A landscape with many valleys, sampled at points; each row gives a point and its height.
A ball rolls from a point to whichever of its 2 nearest points has the largest drop for the distance, and stops where none of them is lower. Distance is the straight distance between rows; heights are no part of it.
ribev: [1.641, 1.450, -2.400, 1.012, 2.546, 4.005, 0.460, -0.208, 1.550, 1.886, 1.380, 0.791, 0.015, 1.713, 4.879, -1.646, -2.899, -0.479, 2.098, -1.443, -0.166, -0.716, -5.297, 2.804]  (h 576)
nezut: [3.987, 1.035, -0.435, -0.911, -0.954, 3.292, -2.563, -2.906, 3.052, 1.580, -2.283, -1.590, -4.474, -0.594, -0.830, 0.595, 6.294, 0.891, 0.168, 0.540, -3.902, 0.303, -0.248, -5.833]  (h 440)
nodok: [-2.709, 0.405, -3.417, 1.409, 0.078, 1.049, -1.354, 1.384, -1.616, -1.777, -1.475, 0.101, 1.609, 1.222, 0.049, 1.538, -4.967, 0.777, 0.362, -2.804, -0.546, -1.137, 6.528, 3.225]  (h 347)
Tolin: [-0.871, 1.705, 3.156, -1.998, -0.613, -0.515, 0.800, -0.394, 1.990, 1.229, 2.589, -1.596, -0.382, 0.778, 1.271, -1.023, 4.052, 0.309, 0.468, -1.593, 4.596, 0.644, -1.035, -2.524]  (h 297)
Kufo: [-1.754, -0.034, 3.584, -3.799, -4.013, 3.218, 1.746, -1.589, 0.799, -0.410, -2.131, 0.719, -0.894, 2.867, 4.171, -5.308, -3.373, -1.063, -1.203, -1.663, -2.095, 5.170, -0.576, 0.021]  (h 374)
lev: [-4.302, -2.885, 3.394, -2.125, 4.203, 3.922, 1.927, 2.496, 3.240, -0.111, -1.674, -2.448, 0.789, -1.184, -1.502, 1.830, 0.916, -0.543, 2.285, 0.394, 2.700, 1.429, 1.212, -4.181]  (h 231)
vuvor: [1.102, 0.375, 1.239, -2.686, -2.772, -0.515, 2.250, -1.563, 1.503, -3.252, 0.986, -0.504, 1.573, 0.191, -0.379, -0.223, -1.470, 1.865, -0.486, 1.126, -1.531, 2.989, 1.478, 2.210]  (h 620)
Masuv: [4.788, -2.851, -1.574, -2.460, 3.728, -1.152, 0.883, 1.482, -0.455, -2.845, 1.998, -0.785, 1.075, 4.848, 3.015, 1.253, -2.365, 0.804, 2.861, 1.917, -2.317, 0.726, 1.249, 2.703]  (h 226)
Bedo: [1.044, -1.111, 1.379, -0.920, 2.022, 5.241, -1.638, 1.682, 7.007, 5.055, -2.447, 1.020, -5.647, 0.433, 2.677, -1.370, -0.598, -3.999, 4.765, 3.641, -1.251, -0.474, -2.758, -3.821]  (h 553)
zag: [-1.981, 0.821, -5.972, 4.248, -3.782, -4.425, -3.659, 2.035, -0.942, 4.634, -0.479, 0.258, -1.276, -2.633, -3.330, -4.080, 3.611, -1.942, -3.951, -1.069, -0.855, -2.774, -0.198, 0.877]  (h 627)
Kif: [2.485, -2.620, -4.273, 1.883, 7.611, -1.762, 1.150, -1.914, -4.238, 1.596, 0.671, -1.788, -3.440, -0.989, 5.536, -0.070, 1.673, -2.175, -0.802, 0.617, 1.215, -2.282, -1.028, -0.354]  (h 476)
nul: [3.562, -1.671, -2.797, -1.349, -2.956, 1.510, 1.372, -0.488, -0.957, 1.365, 0.634, -1.475, 3.787, 3.528, -0.371, 0.119, 2.766, 0.077, 2.238, -0.518, 0.427, 0.547, -0.616, 0.923]  (h 353)
seki: [-3.446, 0.375, -6.742, 2.416, -0.730, -2.951, -2.759, 0.300, 1.885, 3.493, -0.896, -2.012, -1.946, 1.282, -2.862, -5.193, 6.301, -2.526, -0.669, -0.532, -0.495, -4.853, -1.172, 0.125]  (h 679)
niz: [0.163, 1.605, -2.702, 2.303, 1.739, 5.200, 0.013, 0.729, 4.349, 2.906, 0.778, -0.842, -3.899, 0.801, 2.035, 0.295, -0.006, -1.476, 1.059, -2.702, 1.702, -2.981, -2.063, -3.989]  (h 339)
Dulin: [-3.079, 1.969, 3.164, -1.201, 3.941, 2.688, 1.888, 2.709, -1.321, -0.472, -0.370, -0.863, 0.907, 0.410, 3.665, 4.176, 1.633, 0.704, 3.763, 0.149, -3.631, 0.878, 3.645, -3.552]  (h 224)
lakal: [-2.525, -1.861, 1.224, 1.821, -0.201, -0.313, -0.193, -0.274, 1.291, 1.386, 3.324, 1.377, -0.648, 0.400, 1.622, 0.455, 1.958, -1.757, -1.646, -1.801, 5.588, -4.016, 1.593, -1.720]  (h 239)
Petup: [-1.123, 0.566, 2.819, -0.135, 1.528, 5.746, -2.897, -0.224, 4.734, 4.488, -1.121, 0.142, -2.987, -2.446, 0.785, -0.558, -1.503, -2.172, 2.832, 0.585, 0.285, 3.788, -4.856, -4.580]  (h 590)
dap: [-1.851, -0.913, 4.664, -0.600, -2.370, 1.028, 2.349, -3.107, -0.987, -1.541, 0.440, -0.754, 2.946, -0.274, -0.800, -0.843, 2.975, 1.477, -1.847, -1.442, 2.408, 2.928, -1.396, -3.731]  (h 288)
Rap: [-1.129, 1.249, 3.117, 1.122, 1.657, -3.442, -1.857, 0.454, 2.612, -3.640, 3.064, 2.788, 1.592, 4.512, -1.964, 1.579, -3.759, -3.141, -1.720, -3.413, -2.760, 2.498, 1.342, 3.731]  (h 592)
Pesum: [4.017, 0.503, 1.465, -1.511, 1.558, 1.837, -1.757, -2.421, -0.691, 0.559, 1.665, -0.457, 1.054, 3.986, 6.829, -0.654, 1.817, -0.491, -0.160, 0.299, -3.406, 3.413, -0.994, -1.007]  (h 40)
mor: [-1.023, -0.105, -1.113, 1.382, 2.938, 2.837, -0.310, -0.634, 1.301, 0.412, 0.718, 0.934, -1.620, 0.991, 3.067, 3.255, -2.321, -4.661, 2.773, -2.234, 1.365, -2.930, 1.890, -4.689]  (h 287)
kuf: [5.823, 2.196, -3.266, 0.899, 1.630, -3.543, -0.974, 1.915, 2.775, -3.063, 1.374, 0.597, -0.189, 1.155, 2.570, 1.425, 3.275, -3.227, -1.928, 0.962, -1.361, -3.136, -0.926, 0.219]  (h 394)
Sedi: [-5.254, -3.107, 0.417, 0.192, -3.019, -3.165, 1.708, 1.019, -3.604, -2.197, -0.914, 1.507, 1.298, -1.380, -8.025, 1.605, -3.439, -1.337, 2.395, -3.193, -0.596, 1.897, 2.885, 0.596]  (h 262)
zitur: [-5.117, 0.031, 3.161, -3.697, 2.584, 1.478, 2.972, 1.622, -3.081, -3.279, -1.428, -2.126, -0.980, 3.059, 0.282, -0.047, -0.641, -0.690, 4.859, -0.974, -4.048, 0.873, 3.123, -3.942]  (h 301)
nimak: [2.793, -0.484, -0.327, 0.622, -5.630, -5.848, 0.768, 3.960, 0.627, -1.977, 1.303, 0.858, 3.804, -1.668, -2.434, 2.236, -0.647, 1.353, -0.882, -0.064, 0.640, 5.504, 1.137, 3.357]  (h 626)
fativ: [-3.843, 0.556, 4.519, -0.594, 3.274, 3.889, 0.685, 3.040, 3.953, 3.170, -0.579, 0.505, -0.082, 0.643, 1.098, 2.668, 1.876, -1.486, 6.395, 1.288, -0.904, 1.940, 0.514, -4.295]  (h 141)
sizuv: [0.990, -0.625, 0.194, -1.175, 0.169, -0.174, -0.878, -3.389, -3.859, 2.969, -0.012, -4.518, 1.031, 2.930, -2.998, -0.067, 1.383, 2.986, 2.198, 1.533, 4.005, -4.306, 0.790, 0.138]  (h 664)
podu: [2.441, 3.728, 3.574, -2.577, 4.346, -1.132, -2.518, 0.101, 3.091, -5.508, 1.014, 2.505, 1.749, 1.559, 2.120, 1.381, -1.438, -1.356, -0.798, 1.768, -1.647, 2.051, -1.908, 1.097]  (h 534)
tira: [1.897, 3.792, -0.276, 2.091, 0.188, 2.584, -0.939, -2.046, 2.684, 0.726, 1.265, 1.966, -0.733, 0.873, 3.694, 3.049, -2.853, -5.923, 1.477, -1.872, -3.643, -2.642, -1.093, -2.141]  (h 246)
Bab: [-1.686, 0.383, 0.255, -1.601, 1.369, 2.616, 3.559, -0.132, -1.846, -1.004, -2.884, -1.646, 3.517, -0.873, -2.467, 0.703, -0.325, 4.625, -0.645, 0.796, -1.127, -1.749, -0.490, 0.834]  (h 454)
daz: [4.773, -1.331, -7.117, -0.551, 5.183, -4.998, 2.052, 0.873, -1.850, 0.474, 1.154, -0.196, -3.843, 0.142, 5.856, 1.308, 4.087, -5.241, 0.810, 0.857, -1.889, -3.710, -0.419, -0.705]  (h 403)
gev: [-2.658, -3.078, 0.761, 0.886, 2.071, 1.214, 0.646, -1.206, -2.188, 3.845, -2.111, -2.917, 1.865, 0.848, -4.402, -1.568, 3.779, 0.185, -0.260, 1.374, 5.012, -4.986, -0.634, -2.055]  (h 631)
Kofor: [-0.537, -3.461, 0.887, -2.263, -2.846, -0.204, 4.086, -3.228, -4.527, -0.275, -1.560, -2.586, -0.598, -5.327, -3.979, -0.768, -1.898, 5.288, -1.640, 1.708, 1.498, -0.280, -1.626, -0.102]  (h 388)
rasem: [0.352, -2.245, 1.769, -2.889, 5.451, -3.453, -2.857, 2.486, -5.264, -1.959, -1.745, 2.165, 4.234, 0.234, 1.179, -0.438, 0.587, -1.300, -0.894, 2.678, 1.190, -6.282, 3.177, -0.483]  (h 546)
Bez: [-3.671, 0.432, 2.422, 0.249, -2.454, 0.211, -0.185, -2.088, -2.740, -2.496, -0.010, -0.357, 0.972, -0.139, -0.126, -0.028, -2.097, 0.860, -4.306, -4.940, -2.074, 6.607, 1.309, 0.261]  (h 375)
Poz: [1.882, -0.514, 0.766, -5.142, -4.736, -1.377, 0.801, 2.714, -1.330, 2.431, -2.889, -0.624, -1.485, -1.896, -1.562, -1.534, 2.104, 3.112, 5.737, -0.126, 2.288, 2.836, -4.770, -0.496]  (h 458)
beri: [-0.291, 2.329, -1.232, 0.305, -4.440, -5.371, -0.776, 3.603, -0.307, -0.441, 1.018, 2.277, 1.801, -6.112, -0.644, 1.679, -0.540, 2.132, -2.271, 0.315, 1.242, 2.789, -1.998, 2.921]  (h 606)
tolap: [-0.903, -3.526, -0.234, 1.607, 3.949, 1.101, -2.039, -1.640, -1.179, -3.356, 2.216, 2.720, 1.275, 0.953, -0.286, -0.957, -3.169, -0.372, -1.342, -0.084, 0.242, -2.017, 1.400, 4.181]  (h 632)
Zinel: [1.650, -1.283, 1.828, -3.188, 0.340, 0.058, 1.147, -0.103, -2.979, -1.144, 1.683, -0.714, 5.285, 5.323, 1.395, 0.429, 0.063, 0.550, 4.482, 0.235, -2.255, 2.267, -0.172, 2.093]  (h 304)
gor: [0.980, 1.328, -1.998, 0.566, -6.801, -3.404, 4.221, -1.756, -0.547, 1.663, 1.015, -1.694, 0.297, -3.653, 0.366, -2.263, 0.539, -0.039, -3.178, -0.128, 2.303, 2.630, -2.682, 0.427]  (h 580)
Sinu: [0.755, 4.585, -2.065, 1.836, 0.441, 2.001, 1.495, -1.072, 2.824, 1.002, 0.736, 1.534, 1.679, 1.727, 3.769, -0.865, -3.026, 0.874, -0.445, -0.932, -3.090, 1.789, -1.206, 3.431]  (h 549)
rasov: [0.522, -2.394, 1.208, -0.230, 2.780, -1.526, -3.679, 0.891, -3.889, 1.676, -1.750, -0.618, 2.169, 0.619, -2.249, -2.111, 3.534, -1.137, -0.839, 3.807, 2.807, -7.923, 2.552, -2.156]  (h 586)
Peg: [-4.337, -0.998, 3.927, 0.951, 1.905, 0.205, -0.837, -2.693, -3.288, -0.853, -1.785, 0.264, -0.338, -3.858, -3.366, -1.115, -1.302, 1.541, -3.057, 0.012, 1.894, 0.851, -0.829, 0.059]  (h 461)
savu: [-1.133, -0.450, 0.475, -0.539, -2.429, 5.380, -0.103, 2.874, 5.572, 2.343, -1.893, 2.555, -4.344, -0.677, 3.833, -0.038, -3.050, 1.668, 5.019, -1.019, -1.450, 1.649, -0.075, 0.618]  (h 475)
Mif: [-6.887, -4.318, 2.735, -0.650, 5.848, 3.522, 3.441, 2.127, -0.796, -2.036, -2.298, -1.466, 0.275, -0.789, -4.153, 1.392, -1.765, 0.235, 1.554, -0.955, -1.456, -0.418, 0.318, -2.378]  (h 318)
Pirev: [-1.308, -0.664, 2.283, -1.134, 0.033, 3.945, 0.843, -3.387, 0.945, -3.276, 1.243, 1.138, -2.536, 3.770, 1.493, -3.079, -4.904, -1.405, -0.610, -4.423, -3.388, 4.622, 0.087, 1.260]  (h 406)
Sug: [3.548, -0.104, -1.440, 3.564, -5.822, -8.795, -2.126, -0.769, -0.106, 2.137, 1.871, 0.839, 0.151, -3.278, -4.524, -0.164, -0.520, -3.806, -4.960, 2.220, 3.230, -1.202, 1.620, 1.169]  (h 338)
Duvir: [6.288, -1.992, -2.190, -0.911, 3.617, -2.858, -0.308, 2.661, -0.707, -2.253, 3.731, 0.638, -1.756, 2.360, 5.469, 0.861, 1.631, -3.009, 0.526, 1.820, -1.242, -1.683, 0.004, 1.840]  (h 319)
kemom: [0.882, -1.321, 0.582, 1.496, -2.214, -4.101, -0.673, -2.021, -1.626, 0.408, 1.168, 1.114, 2.575, -1.314, -4.101, -1.941, -0.298, -1.876, -4.277, 3.305, 4.459, -2.898, 4.491, 0.669]  (h 341)
bop: [1.750, -0.904, 0.854, -3.053, 2.374, 0.329, -0.258, -1.429, 0.882, -6.328, 2.393, 0.779, -3.109, 4.007, 2.782, -1.511, -5.595, -3.692, -0.546, -2.968, -3.550, 2.436, 2.509, 1.712]  (h 441)
mit: [4.120, -2.058, -0.435, 0.107, -2.020, 2.790, -0.951, -2.768, -0.134, -0.679, -3.026, 0.357, 0.018, -0.380, -3.976, 2.532, 4.232, 3.002, 0.247, -0.741, -1.347, 2.024, 0.934, -3.795]  (h 384)
Gomav: [-0.222, -1.131, -1.246, 2.190, -2.449, -2.384, 1.700, -1.717, 1.046, 0.574, 1.811, 1.833, -0.143, -0.281, -1.417, -2.405, 1.929, 0.108, -3.670, -0.512, 4.763, -2.773, 2.072, 2.592]  (h 291)
Zusu: [1.526, 6.512, -3.557, 1.766, 0.640, -1.431, -3.232, 0.707, 2.349, 0.284, -0.433, 0.206, 0.338, 1.015, 2.632, -0.421, -0.058, -2.779, -3.686, 1.475, -0.208, -3.553, -2.769, 0.356]  (h 467)
bopeb: [-3.352, 1.402, 3.277, -1.130, 1.612, 0.701, -1.683, -1.652, -3.095, -2.805, -0.512, -1.121, 0.377, 1.341, -0.503, 0.395, -1.897, 1.031, -2.120, -3.785, -0.285, 0.863, 0.416, 1.144]  (h 411)
Visu: [1.205, 6.809, -0.432, -0.732, -1.375, 0.042, 0.993, -1.554, 3.316, 0.459, -0.224, -1.303, -0.209, 1.454, 3.210, -2.300, -1.086, -0.247, -0.937, 1.440, -0.030, -1.105, -0.646, 1.581]  (h 517)
dolum: [1.938, -1.651, -1.732, 0.829, 3.984, 2.629, -4.364, 1.565, -0.304, 0.560, -0.017, -0.741, -4.423, -1.736, 2.806, 1.691, -0.028, 2.860, -0.391, -2.685, 3.018, -2.699, -0.538, -1.333]  (h 457)
bofis: [0.583, 2.017, -1.417, 2.363, -1.891, 2.354, 0.696, -0.124, 2.611, 4.396, 0.572, -0.315, -2.332, -1.086, 2.204, 2.127, 1.144, 2.973, 0.731, -0.027, 0.040, 0.168, 2.827, 0.128]  (h 410)
Roviv: [1.417, 0.914, 4.082, -0.043, -0.149, 4.094, -0.238, -4.136, -0.890, 2.524, -0.094, -0.502, 1.420, 1.929, 3.179, 0.443, 1.910, 0.495, 1.832, 3.204, -4.847, 3.271, -2.110, -1.673]  (h 123)
Somub: [1.437, -0.348, -0.081, -0.282, 2.425, 3.190, -1.650, -0.150, 3.612, -0.895, -2.015, -1.233, -3.398, -0.780, -1.449, 0.034, 6.005, -2.634, 0.251, 0.918, 1.101, -1.771, -2.007, -6.825]  (h 505)
salig: [-1.009, 1.191, 0.508, -1.509, -3.466, 4.389, 0.117, 1.020, 3.535, 2.759, -2.731, 0.080, -3.921, -3.599, 0.095, 0.789, -0.410, 2.715, 2.166, -1.241, 0.982, 2.536, 2.259, -2.543]  (h 444)
feve: [-1.737, -0.956, 2.164, -3.209, -0.592, -2.570, 1.906, -0.126, -3.220, -2.345, -2.762, 0.018, 2.043, -2.264, -5.697, 0.522, -3.678, 5.154, -1.137, 1.833, 1.675, -1.516, 0.857, 3.399]  (h 430)
Fegi: [0.256, 0.828, 4.360, -3.355, 2.574, -1.568, 2.349, 0.825, 0.951, -6.101, 1.261, -0.267, 4.351, 2.897, -0.151, -0.660, 0.271, -0.150, -2.693, 1.205, -2.971, 1.346, -0.813, 0.800]  (h 579)
pez: [2.356, 0.692, -2.298, 0.325, -1.812, 4.451, -1.610, 3.872, 6.736, 4.174, -2.414, 1.646, -6.335, 0.547, 3.610, -2.276, 1.133, -0.130, 4.722, 1.390, -2.487, -0.919, -2.228, -1.706]  (h 514)
Gebi: [0.699, 0.056, 0.974, -3.226, 3.695, 1.176, -0.643, 1.104, 1.463, -7.064, 0.214, 3.084, -2.409, 0.589, 1.014, -0.378, -2.471, -1.080, 0.909, -1.938, -0.919, 0.651, -1.485, 1.518]  (h 488)
leni: [3.908, 0.237, -5.854, 0.764, 1.102, 4.280, 2.027, -2.438, 0.600, -2.885, -2.450, -2.336, 1.839, 0.811, 1.306, -1.811, 1.178, -0.561, -0.855, 1.433, -2.670, -3.229, -0.342, 0.216]  (h 779)
ruru: [-0.488, -2.688, 0.539, 0.327, 2.551, -2.947, 1.637, -0.234, -1.842, -3.572, 0.310, -2.719, 2.807, 3.946, -3.447, 0.358, -3.980, 1.785, -2.371, 1.156, -2.556, -0.946, 7.350, 2.934]  (h 464)
kirib: [-2.904, -3.243, -0.583, 1.393, 5.098, 3.596, 1.230, 2.004, -1.799, -1.758, -3.023, 0.547, 2.999, -2.202, -1.703, 1.615, 0.860, 1.580, 0.037, 1.729, -0.539, -2.647, -0.165, -0.758]  (h 397)
Kef: [0.923, -2.590, 3.220, -4.677, -5.973, -0.588, 2.846, 1.750, -1.151, 1.828, -1.814, 0.354, 1.055, 0.350, 1.039, -0.342, 0.743, 3.735, 5.805, -0.126, -0.618, 4.252, 1.375, 0.365]  (h 425)
zakip: [2.126, 0.522, -3.302, -1.669, -3.933, -1.157, -2.175, 2.144, 0.829, 2.152, -2.257, -2.357, -4.790, -1.971, -1.984, -2.717, 3.483, 2.772, 2.392, -1.143, 0.623, 1.965, -5.315, -0.607]  (h 502)
Raduf: [-4.078, -2.333, 0.639, -0.073, -3.524, -2.878, 1.866, 0.313, -4.476, -0.992, -1.055, 3.332, 6.415, -1.904, -5.830, -0.730, -1.296, -2.397, -1.075, -0.216, 1.467, -1.293, 1.372, 0.342]  (h 208)
mag: [-1.702, 1.185, 4.817, -2.858, -5.211, 1.207, 0.677, -1.936, 0.032, -0.948, 0.379, 0.258, -1.479, -1.335, 1.548, -1.913, -1.146, -0.219, -3.080, -2.654, 0.293, 6.164, -0.570, -2.523]  (h 340)
Did: [3.563, 3.818, -1.182, -0.944, -5.438, -3.089, 1.671, -2.882, 3.410, 1.467, 0.126, -1.599, -2.396, 0.027, -1.075, -2.630, -0.498, 0.332, -0.167, 1.698, 0.997, 1.353, -2.409, 1.682]  (h 552)
Poveb: [-0.773, 0.650, 0.103, -0.055, -6.530, -3.543, 5.829, -0.363, -2.567, -1.804, 2.143, -1.215, 1.846, -5.379, 0.975, 1.182, -1.396, 0.331, 0.156, 1.177, 0.450, 3.058, -1.117, -1.272]  (h 600)
Bivam: [-3.554, -0.043, -1.769, 0.006, -2.115, 0.348, 0.659, 1.194, -0.073, -1.650, -0.455, 1.805, -1.120, 1.986, -4.772, 1.347, -4.648, -1.081, 3.062, -4.228, -0.291, 0.440, 4.933, 2.054]  (h 306)
manag: [-2.461, -0.525, 0.797, 1.537, 4.374, 2.173, -4.237, -0.520, -1.720, 3.760, 0.916, -1.497, -1.790, -1.677, 0.989, 0.699, -1.913, 2.287, 0.720, -1.553, 3.591, 0.152, -3.536, 0.161]  (h 498)
Molu: [-0.790, -0.472, -1.587, 2.135, 2.904, 0.181, -1.804, 0.810, -0.249, 0.117, 0.771, 2.227, 1.553, 1.974, 1.975, -1.358, -4.142, -0.590, -0.935, -1.560, 1.998, -1.306, -2.806, 6.842]  (h 605)
Liku: [0.665, 2.709, -1.487, -0.274, -1.440, -1.819, -4.634, -0.133, -1.230, 1.185, -0.690, -0.619, -3.114, -3.653, -2.954, 0.956, 3.129, 4.380, -0.941, 0.445, 3.434, 0.363, -3.350, -0.210]  (h 550)
gopi: [-1.841, 0.908, -0.513, 2.519, -5.535, -6.136, 1.949, -1.488, -3.029, 2.416, 1.305, 2.413, 5.305, -1.325, -4.254, 0.525, -3.059, -4.644, -0.967, 0.665, 1.416, 0.072, -0.002, 1.618]  (h 257)
tapub: [-3.162, 1.773, -4.826, 2.662, -0.020, -1.095, -2.134, 4.342, 1.396, 6.482, -2.470, -3.808, -1.186, 0.121, -4.139, -2.226, 6.447, -0.648, 0.803, 0.249, 2.666, -5.042, -0.872, -2.459]  (h 728)
sukik: [-2.097, 0.934, -2.874, 2.852, 0.451, -1.562, -1.593, 4.324, 0.902, 4.041, -1.777, 0.808, 2.811, -1.455, -2.440, 0.086, 5.504, -0.399, 1.292, 1.562, 3.950, -3.137, -3.438, 0.070]  (h 768)
tok: [3.932, 1.207, 3.072, -0.426, 1.074, -3.291, -1.152, -0.212, 5.186, -2.958, 4.408, 3.456, 2.243, 3.669, 0.832, 0.926, -2.163, -2.588, -1.047, 0.190, -3.803, 3.970, 0.600, 2.360]  (h 566)
Bunak: [-3.343, -0.154, 2.766, -1.951, 1.407, -0.691, 3.960, 1.276, -2.138, -4.642, 0.509, -2.901, 1.121, 5.560, -1.872, -0.006, -2.334, 2.217, 2.148, -1.565, -3.848, 1.475, 5.694, 1.152]  (h 390)
fuvaz: [2.804, 0.994, 0.734, -1.063, 2.584, -0.548, 3.754, -0.361, -0.541, -0.822, 1.608, -0.645, 0.910, 2.082, 8.471, 0.062, -0.175, -2.096, -0.273, 1.611, -3.784, 1.841, 1.946, -0.215]  (h 115)
tumes: [-0.095, -1.513, 3.718, -1.890, 4.315, -3.107, -0.789, 1.682, -3.502, -3.662, -0.722, -0.040, 4.547, 1.872, -2.855, 1.423, -1.333, 0.568, -1.554, 2.975, -1.401, -4.220, 4.906, 0.545]  (h 512)
nabut: [1.708, 1.330, -1.608, 5.242, -4.451, -7.128, 0.986, 0.152, -0.420, 2.753, 2.505, 2.187, 3.147, -0.992, -2.717, 0.417, -3.973, -3.908, -3.323, 2.323, 2.011, -2.078, 0.704, 5.083]  (h 296)
giger: [-0.976, -1.029, -0.621, -0.240, -3.351, -4.443, -1.948, 2.079, -4.687, 0.385, -0.824, 1.151, -1.727, -7.377, -2.240, 0.626, 1.491, 3.137, -0.918, 1.137, 4.701, 1.679, -3.371, 1.027]  (h 582)
gopeg: [2.303, -2.687, 2.643, -2.580, -3.002, 1.776, -0.651, -4.756, -1.634, -1.014, -1.383, -0.821, -1.451, -1.255, -3.669, 1.100, 0.423, 4.955, -0.688, -0.031, 0.613, 0.555, 0.418, -1.185]  (h 346)
Zoz: [1.717, -2.390, -0.989, 1.540, 4.594, 2.799, 0.487, -1.671, 0.828, -2.612, 2.753, 1.111, 0.162, -0.169, 1.553, -0.037, 2.251, 2.016, -4.180, 1.601, -0.054, -0.787, 0.375, 2.699]  (h 674)
Tutim: [0.651, 3.466, 0.789, 3.110, 0.195, 2.951, -1.289, -3.669, 0.864, 3.130, -0.019, 2.391, 1.399, 0.850, 1.310, 3.294, 0.328, -1.563, 2.256, -0.836, -2.984, 1.623, -1.377, -2.515]  (h 197)
Ronu: [-6.256, 1.084, 2.956, 2.121, 3.457, 1.587, -4.442, 0.048, -1.123, 1.208, 0.630, 0.589, -2.094, -3.594, -0.394, -0.638, -0.525, 1.155, -3.242, -0.296, 3.653, -2.105, -1.246, 0.866]  (h 516)
metof: [-1.316, -0.484, 1.263, 1.688, -1.676, -2.394, 2.180, -1.933, -1.953, -1.526, 2.940, 2.673, 0.897, -1.795, -3.730, 2.209, -1.442, 1.883, 0.132, 0.471, -3.040, 5.319, 0.872, 3.743]  (h 647)
Nev: [0.285, -1.659, -3.799, 6.282, 3.287, 4.158, -3.839, 1.802, 3.228, 3.351, 0.153, -0.851, -6.213, -2.052, 0.739, 1.654, 1.268, 0.305, -1.043, -1.530, 1.213, -3.190, -1.346, -2.442]  (h 402)
vabis: [0.253, -4.092, 0.535, -1.812, -2.155, 3.489, 2.387, 2.467, 1.136, 2.896, -0.683, -0.602, 0.955, 2.191, 1.134, -0.460, 3.272, 2.087, 5.346, 0.753, 0.529, 1.404, 0.674, -1.869]  (h 395)
mosez: [0.398, 4.317, -4.371, 1.754, -4.279, -3.941, -2.868, 0.926, -0.608, 1.907, -1.708, -0.355, -2.247, -3.666, -2.283, -1.049, 1.969, 0.359, -3.839, 0.241, 1.501, -2.084, -1.945, 1.189]  (h 587)
Tora: [3.545, 1.151, -3.354, 1.988, 1.995, 4.037, 2.080, -1.007, 3.774, -1.923, 0.648, -0.226, -1.754, 0.116, 2.913, -1.018, 3.030, 2.975, -1.694, 3.445, -2.485, -1.062, -0.453, 0.008]  (h 731)
zuze: [2.359, -0.473, 0.545, 0.217, -7.072, -6.856, 3.289, 1.313, -2.987, -3.288, 2.173, -1.178, 2.063, -3.811, -2.269, 2.614, -1.191, 0.492, -2.254, 2.358, -2.775, 4.258, -0.800, -0.196]  (h 619)
dofun: [0.614, -0.961, -2.439, 2.469, 5.830, 0.201, -3.739, -3.822, -5.280, 1.384, 0.370, -1.105, -0.110, 1.435, 2.595, -1.382, -0.400, -1.059, -2.028, 2.216, 0.975, -4.183, -0.235, 1.540]  (h 543)
ruvun: [-1.830, 2.209, -2.398, 2.837, -3.010, 1.484, -0.735, 1.456, 1.099, 1.810, 0.355, 0.315, -0.101, -0.110, 3.538, 2.761, -2.846, 1.093, 0.336, -5.287, 1.862, 0.185, 2.919, 1.341]  (h 381)

Call two points neighbours if one is among the 2 nearest of the other. Go from one point of each pair to the other, from neighbour to neighbour, staying as low as possible. Name the highest point that can't be avoided.
lakal, Raduf: kemom
fativ, mag: Ronu
gopeg, fativ: Bab
gopeg, Pesum: Somub
lakal, dap: Tolin

For each start below, name the point where the ball stops.
zakip: Masuv
sukik: fativ
manag: Pesum
Bedo: Raduf
Somub: Pesum
